Points on a hilly landscape, in no order, each with its height.
A ball rolls from a point to the lowest of its 2 nearest points, and stops where none of them is lower. Distance is the straight distance between rows; heights are no part of it.
q351 h=749: [ 84  92 145  91 101 127 102 154 142 132 100 137 125  90 191 129 143 165
  57  82 155  73 146 122 170 123  89 103  88]
q538 h=691: [110  79 114  86 138 106  92 158 121  82 141 154 110  90 151  92 153 151
 106 103 125 116 178  99 179 167 102 209 115]
q79 h=576: [117  96 127 146 128 161 133 151 151 156 137 131 135 139 114 111 115 123
 145 156 171 135  65 152  60 129 150 129 160]
q900 h=42: [144 123 140 132 159 146 123 118 113 208 206 116  88 158 101 124 148 137
 129 178 129  89 156 113 110 161 140 158 172]
q609 h=785: [ 93 156 147  99 127 139 144 182 172 139  82 159 123 119 163 112 178 125
  88  91 121 104 111 131  98 101 164 130  74]
q769 h=300: [ 95 117 108 161 112 149 100 103 121 157 156 134 158 148  70 169 147 145
 136 140 136 164  75 160  53 166 141  50 190]
q220 h=658: [120 146 147 114 119 127 167 138 133  97  61  96 141 134 126 122 111  74
 163 130 119 155 139 100 182 138 112 107 125]
q301 h=528: [166 118 156  91 162 134  87 158 112 146 103 116 125 112  95  79 147  79
 166 136 112 150 131  99 170 157 131 128 178]
q413 h=107: [173 138 119 135 160 162  92 126 124 138 150 159 116 129 121  98 135 125
 132 141 122  91 144 123 123 138 160 158 155]
q924 h=496: [140 169  82 126 117 174 104  89 108 155 139 151 154 156  79 192 148 120
 106 130 108 143 101 141  93 154 179  81 124]
q211 h=745: [ 85 135 139 175 120 137 181 148 124 134  90 122 165 187 160 132 152 112
 124  96 141 113 114  95 109  88 141  69 105]
q559 h=421: [100 124 117 166 125 123 169 115 160 130 132  77 132 169 139 111  90 128
 162 175 177 166 130 116 132 105 104  87 142]
q401 h=273: [117 119 105 190 119 139 157 113 130 163 184 107 118 175 127 124  92 131
 152 172 187 162 104 143 118 116 130  66 122]
q397 h=498: [141 102 125 147 119 140 113 127  82  78 136 149 107 114 118 150 150  91
 116  89  56  77 123 138 139 154 109 187 151]
q497 h=638: [120 120 128 132 117  92 125 141 125  89 132 175 126  73 180 117 161 156
 105  97 100  70 116 151  85 124 128 210 112]
q17 h=801: [163 142 114 146 176 123 106 138  79 107 102 133 109 145 123  77 125  99
 154 114  89 150 131 132 172  93 132  78 133]
q673 h=643: [120  87 126  78 158 127 119 165 109 146 155 105 104 133 136  91 155 139
 116 137 135 108 175  71 163 174 117 201 142]
q65 h=530: [ 78 140 154 165 105 100 176 138 155 110  94  96 144 154 166  70  98 142
 118 133 161 154 117 107  99  78 110  99 133]
q369 h=358: [ 98 170  80 139 118 144 167 117 130 164 144 113 152 181 152 185 149 123
 159 118 125 120 100 136  90 142 164  73  83]
q56 h=534: [128 109  86 136 117 151 151 102 115 189 120  92 129 159 111 169 118 161
 129 138 146 172  97 142 144 127 141  98 139]
q139 h=500: [117 113 140  92 105 147 140  98 130 158 122 128 120 129 134 182 177 142
  71 119 108  51 147  88 128 165 121 182 135]
q885 h=471: [113 218  91 134 131 152 145 121 147 133 174 139 141 161 166 166 130 129
 167 100 120 103 114 150 106 128 171  92  54]
q396 h=622: [104 151 139 122 125  65 131 133  83  62  74 141 128  98 155  90 138 123
  51  75  97 168 174 123 194  79 100 141  77]
q412 h=717: [101 105 165  87 110  91  66 144 108  64  98 150 141  65 170  98 139 157
  56  66 136  84 162 104 195 110  84 112 102]
q615 h=378: [149 112 164 126 131  84 142 133  90  54 102 158 133  94 133 135 113  84
 138  85  73 137 144 120 188 103  91 174  96]
q274 h=720: [143 112 137 147 101 116 143 135 132 102  92 147 121 116 177 118 103 154
 107 101 128 111 159 124 169 101 115 149 107]
q176 h=807: [140  98 102 131 172 145 123 134  64 111 107 150 107 132 123 121 149  91
 136  91  80 108 123 145 160 104 138 113 114]
q676 h=656: [156 110 126 117 128 152  98 131 101 151 124 101 166 146  73 126 139 120
 151 121 136 161  79 133 117 133 136  64 176]
q459 h=596: [103 118 147 151 108  78 157 146 111  72 121 183 144  49 161 139 199 106
 106  79  77  70  80 152  95 113 117 177 105]
q728 h=748: [146 149  91 138 168  99 107 162  97 122  95 106 114 136 133  65 108 159
 122 109 125 185 134 141 174  91 140 131 115]
q277 h=290: [158 128 132 131 141 173 126 114 149 124 111 122 140 143 112 114 108 103
 139 168 139 127 153 103 146 132 131 143 151]
q873 h=674: [129 147 140 139 117  83 150 109 163  95 155 187 124  97 161 147 156 137
 129  96  81  35 117 145  87 158 147 201 113]
q541 h=462: [132 166 169  66 142  72 129 148 116  53  86 168 113  86 124  93 134  76
 119 108  87 154 166  95 195 114 107 178  91]
q151 h=516: [131 110 111 132 121 158 117 115 147 182 169 128 124 144  99 161 134 111
 134 181 167 131 105 142  55 144 151 122 143]
q255 h=673: [101 135 132 124 120  70 116 148 106  90  84 112 140 105 187  87 129 174
  44  67 137 126 173 104 193  83 103 115  81]
q88 h=429: [174 143 158 102 147 135  90 116 132 156 137 105 145 118  77 114 125 112
 194 175 128 151 148 108 127 167 120  96 206]
q22 h=548: [119 118 152  99  98 159 142  97 140 155 113 119 117 148 153 162 126 144
  97 158 149  78 144  96 109 116 100 154 118]
q696 h=593: [126  90 140  91 163 130 106 172 124 161 119 125 116 122 119  52 163 122
 136 145 144 144 147  87 138 154 124 177 171]
q990 h=422: [116 122 100 155 127 152 119  95 135 201 186 116 133 170 116 173 122 140
 143 167 156 157 112 164  92 127 151  64 115]
q258 h=431: [137 116 132 145 106 157 132  89 163 151 144  90 136 139  65 175  97 121
 122 203 146 195 147 115 126 138 118 130 161]
q903 h=52: [159 104 160 103 105  91 130 128 135  52 128 164 119  99 125 123  90 134
 116 105 125  85 145  85 159 156  85 205 128]
q467 h=313: [ 94  86 118 186 113 107 131 103 121 154 167  53 144 126  62 167 100 145
 153 145 148 202  94 167  99 132 121  68 200]
q490 h=600: [102 142 146 153 122  85 172 154 129  72  90  96 171 125 130  71 106 133
 165 130 161 187 121 111  92  92 121 119 146]
q633 h=410: [142 108 133 107 124 131 163 109 171 131 107  90 139 130  80 154  91 114
 141 187 166 155 128 106 145 154 111 146 149]
q502 h=101: [154 140  84 151 104 129  98  57 103 143 152 134 128 115  83 205 107 171
  81 162 108 152 158 140 121 131 152 158 148]
q393 h=195: [120 159  95 149  83 146 174 104 107 141 125 114 150 184 153 210 125 145
 107  95 133  92 126 116 119 133 146  89  84]
q62 h=633: [125 119 122 140 131 159 137 160 152 170 130 135 109 151 143 126 114 150
 129 127 157 125 110 152 106 104 143 125  99]
q327 h=282: [139 170 124 128 156 166 133 120 136 136 130 165 132 129 140 120 170 110
 126 119 107  86 125 146 111 124 189 152 103]
q110 h=553: [121  80 138 154 116 102 150 140  80  55 125 160 143  74 144 117 178  91
 115 102  73  86  93 134 126 125  84 191 136]
q834 h=549: [130 177 148 113 149  66 145 148 109  73  75 137 137 121 128  92 101 110
 124 104 109 194 161 114 188  85 123 134  71]
q674 h=755: [104 116 121  93 118 136 111 188 145 134  76 146  99 112 157  84 169 130
  64 123 139 115 145 109 109 131 143 163 116]
q536 h=744: [138 195 148  94 130 121 153 104 194 122 157 131 100 102 183 180 136 132
 156 111  95  70 140 157 100 153 148 151  97]
q912 h=432: [140 123 110 128 109 161 118 105 111 115 119 135 109 148 129 198 137 119
 108 112  79  89 141 129 123 152 121 157 131]
q691 h=675: [102 129 126 202 136  81 162 135 116  92 156  95 166 145 125  64  98 142
 188 120 172 185  99 129 100 113 134  92 174]
q107 h=837: [116 117 119 161 173 129 140 166 106 112  89 106 138 147 115  79 141  98
 155 117 122 163 120 118 131  89 130  82 140]
q14 h=750: [120 165 141 102 139 117 138 123 199 145 143 150  82 100 184 141 132 141
 102 134 125  65 162 163  91 108 153 161  76]
q3 h=538: [134 173 160  92 135 112 132 153 160 134 101  96 165 118  86 128 114 100
 225 166 125 163 116 139 129 160 123 110 158]
q886 h=562: [133 194  93 126 145 146  92  96 141 153 212 169 138 140 143 164 128 158
 180 110 111 103 127 182 100 146 145  81  77]
q355 h=46: [ 70 103 100 205 112 111 126  88 114 147 195 101 145 141  64 167 123 150
 144 139 158 170  87 179  57 143 128  38 185]
q868 h=305: [137 144  89 159  90 176 104  59 121 158 156 118 147 137  85 185 104 145
 102 192 148 179 155 126 117 129 142 104 144]
q362 h=610: [129 184 162  72 139 119 147 151 127 114  71 126 149 113 106 123 135  54
 194 134  91 155 126 124 174 139 128 125 113]
q491 h=245: [157  88 140 165  84 106 144  89 140  72 143 139 135 112 122 167  91 145
 108 120 104  96 117 125 134 154  76 186 142]
q858 h=626: [158 108 146  83 155 121  94 143 140 155 149  88  93 120 110  98  84 115
 166 189 153 157 134 137 136 128 110 148 154]
q61 h=239: [180 134 141  88 131 125 130 127  87  78 121 145 113 118 120 115 113 126
 151 113 101 127 141 100 170 159  94 197 153]
q770 h=564: [135  74 155 121 139 122 106 136 151 169 159  71 130 120  95 115  96 106
 180 179 164 179 108 162 119 117 108 106 178]
q184 h=704: [102 118 131 134 118 149 175 132 131 118  60 106 146 149 133 133 128 128
 111 113 145 120 138  86 158 115  97  82 120]
q524 h=679: [153 128 124 165 126 135 152 142 134 147 123 131 124 167 175 116  96 159
 135 115 139 144 142 120 147  97 135 121 105]
q297 h=724: [105 100 128  84 115 107  88 171 124  97 105 157 106  98 179  94 165 139
  50 111 133  89 185  88 152 140 121 185 112]
q837 h=710: [142 188 131 121 154 109 122 106 160 109 173 195 122  93 153 159 150 133
 180  98  72  78 119 174  91 158 158 165 115]
q871 h=789: [161 146 153 138 146 146  69 156 113 125 137 142 155 138 113  61 128 112
 164 161 131 164 127 114  79 113 133  98 174]
q531 h=587: [160 140  96 148 125 176  89 105 103 155 148 138 138 172  95 137 118 129
 153 113 116 148  95 149 132 140 158  40 134]
q701 h=683: [130  90 154 108 127 135 130 124 165 151 129 126  79 118 142 109  89 144
  98 173 176 143 139 129 154 105  93 166 102]
q694 h=279: [187 126 144 124 134 145  82  94 106 169 197 128 110 150  87 134 123 124
 148 179 120 123 177  92 131 178 125 115 193]
q946 h=685: [134 112 106  92 154 110 106 171 131 132 112  93 114 121 139  71  85 143
 165 140 171 175 114 141 146 103 116 122 136]
q462 h=780: [122 138 122 130 150 120 140 145  82 108 116 181 101 117 153 136 165  75
 104  76  78 108 111 157 128  76 152 133  70]
q40 h=292: [176 111  98 149 100 124 132  66 117 107 162 129 108 115  96 196  72 155
 106 152 118 138 127 154 147 152 101 164 144]
q28 h=398: [130 182 115 113 135 188 139 104 158 160 140 150 134 149  93 181 163 126
 127 131 109 103 114 133  87 155 165 135 112]
q58 h=347: [135 114  89 133  91 145 147 112 114 126 105 116 126 140 119 203 109 160
  68 105 115 106 127 129 143 138 123 137 103]
q279 h=478: [144 109 152 132 130  95 104  99 153 150 155  53 151 116  51 135  95 115
 175 170 152 175  97 172 116 148 114  62 197]
q228 h=718: [121 105 148 108 135 118 130 120 168 143 154 140  57 105 161 118 125 141
  75 163 155  59 150 139 121 112 114 193  99]
q535 h=716: [ 89  86 138 107 118 134 144 149 173 133  90 124 115 113 152  81 117 152
  91 137 185 160 134 109 160 105 105 135 100]
q136 h=754: [128 133 123 155 113 124 157 149  86 110 109 166 128 142 173 135 133 120
  98  61 105 103 119 127 153  93 149 123  65]
q810 h=255: [156 157 133 114 171 146 101 130 148 200 202 133 101 133 118 117 170 129
 147 154 123  65 137 144  95 160 180 143 138]
q225 h=739: [117 137 120 176 145 134 102 137 115 112 157 123 163 144 121  67 119 142
 178 147 170 170  97 141  64 100 134  54 170]
q610 h=605: [116  85 109 123 111 146 136 127 116 151  97  86 169 137  97 140 122 130
 143 126 150 184  79 116 125 146 132 107 168]
q993 h=776: [ 72 133 144  95 108 138 146 165 172 164  84 131 113 103 182 122 151 155
  82  87 145  79 120 134 141 117 135 106  73]

Where does a ball stop that starts at each point below?
q674 -> q900
q837 -> q393
q176 -> q401
q184 -> q900

Call two points neighbours if one is among the 2 nearest of the other. Go from one point of each pair to the other, from neighbour to neighbour, staying as low as possible. Name the highest point that can't be avoided.
q502, q903 -> q40
q900, q413 -> q810
q401, q413 -> q676
q900, q502 -> q258
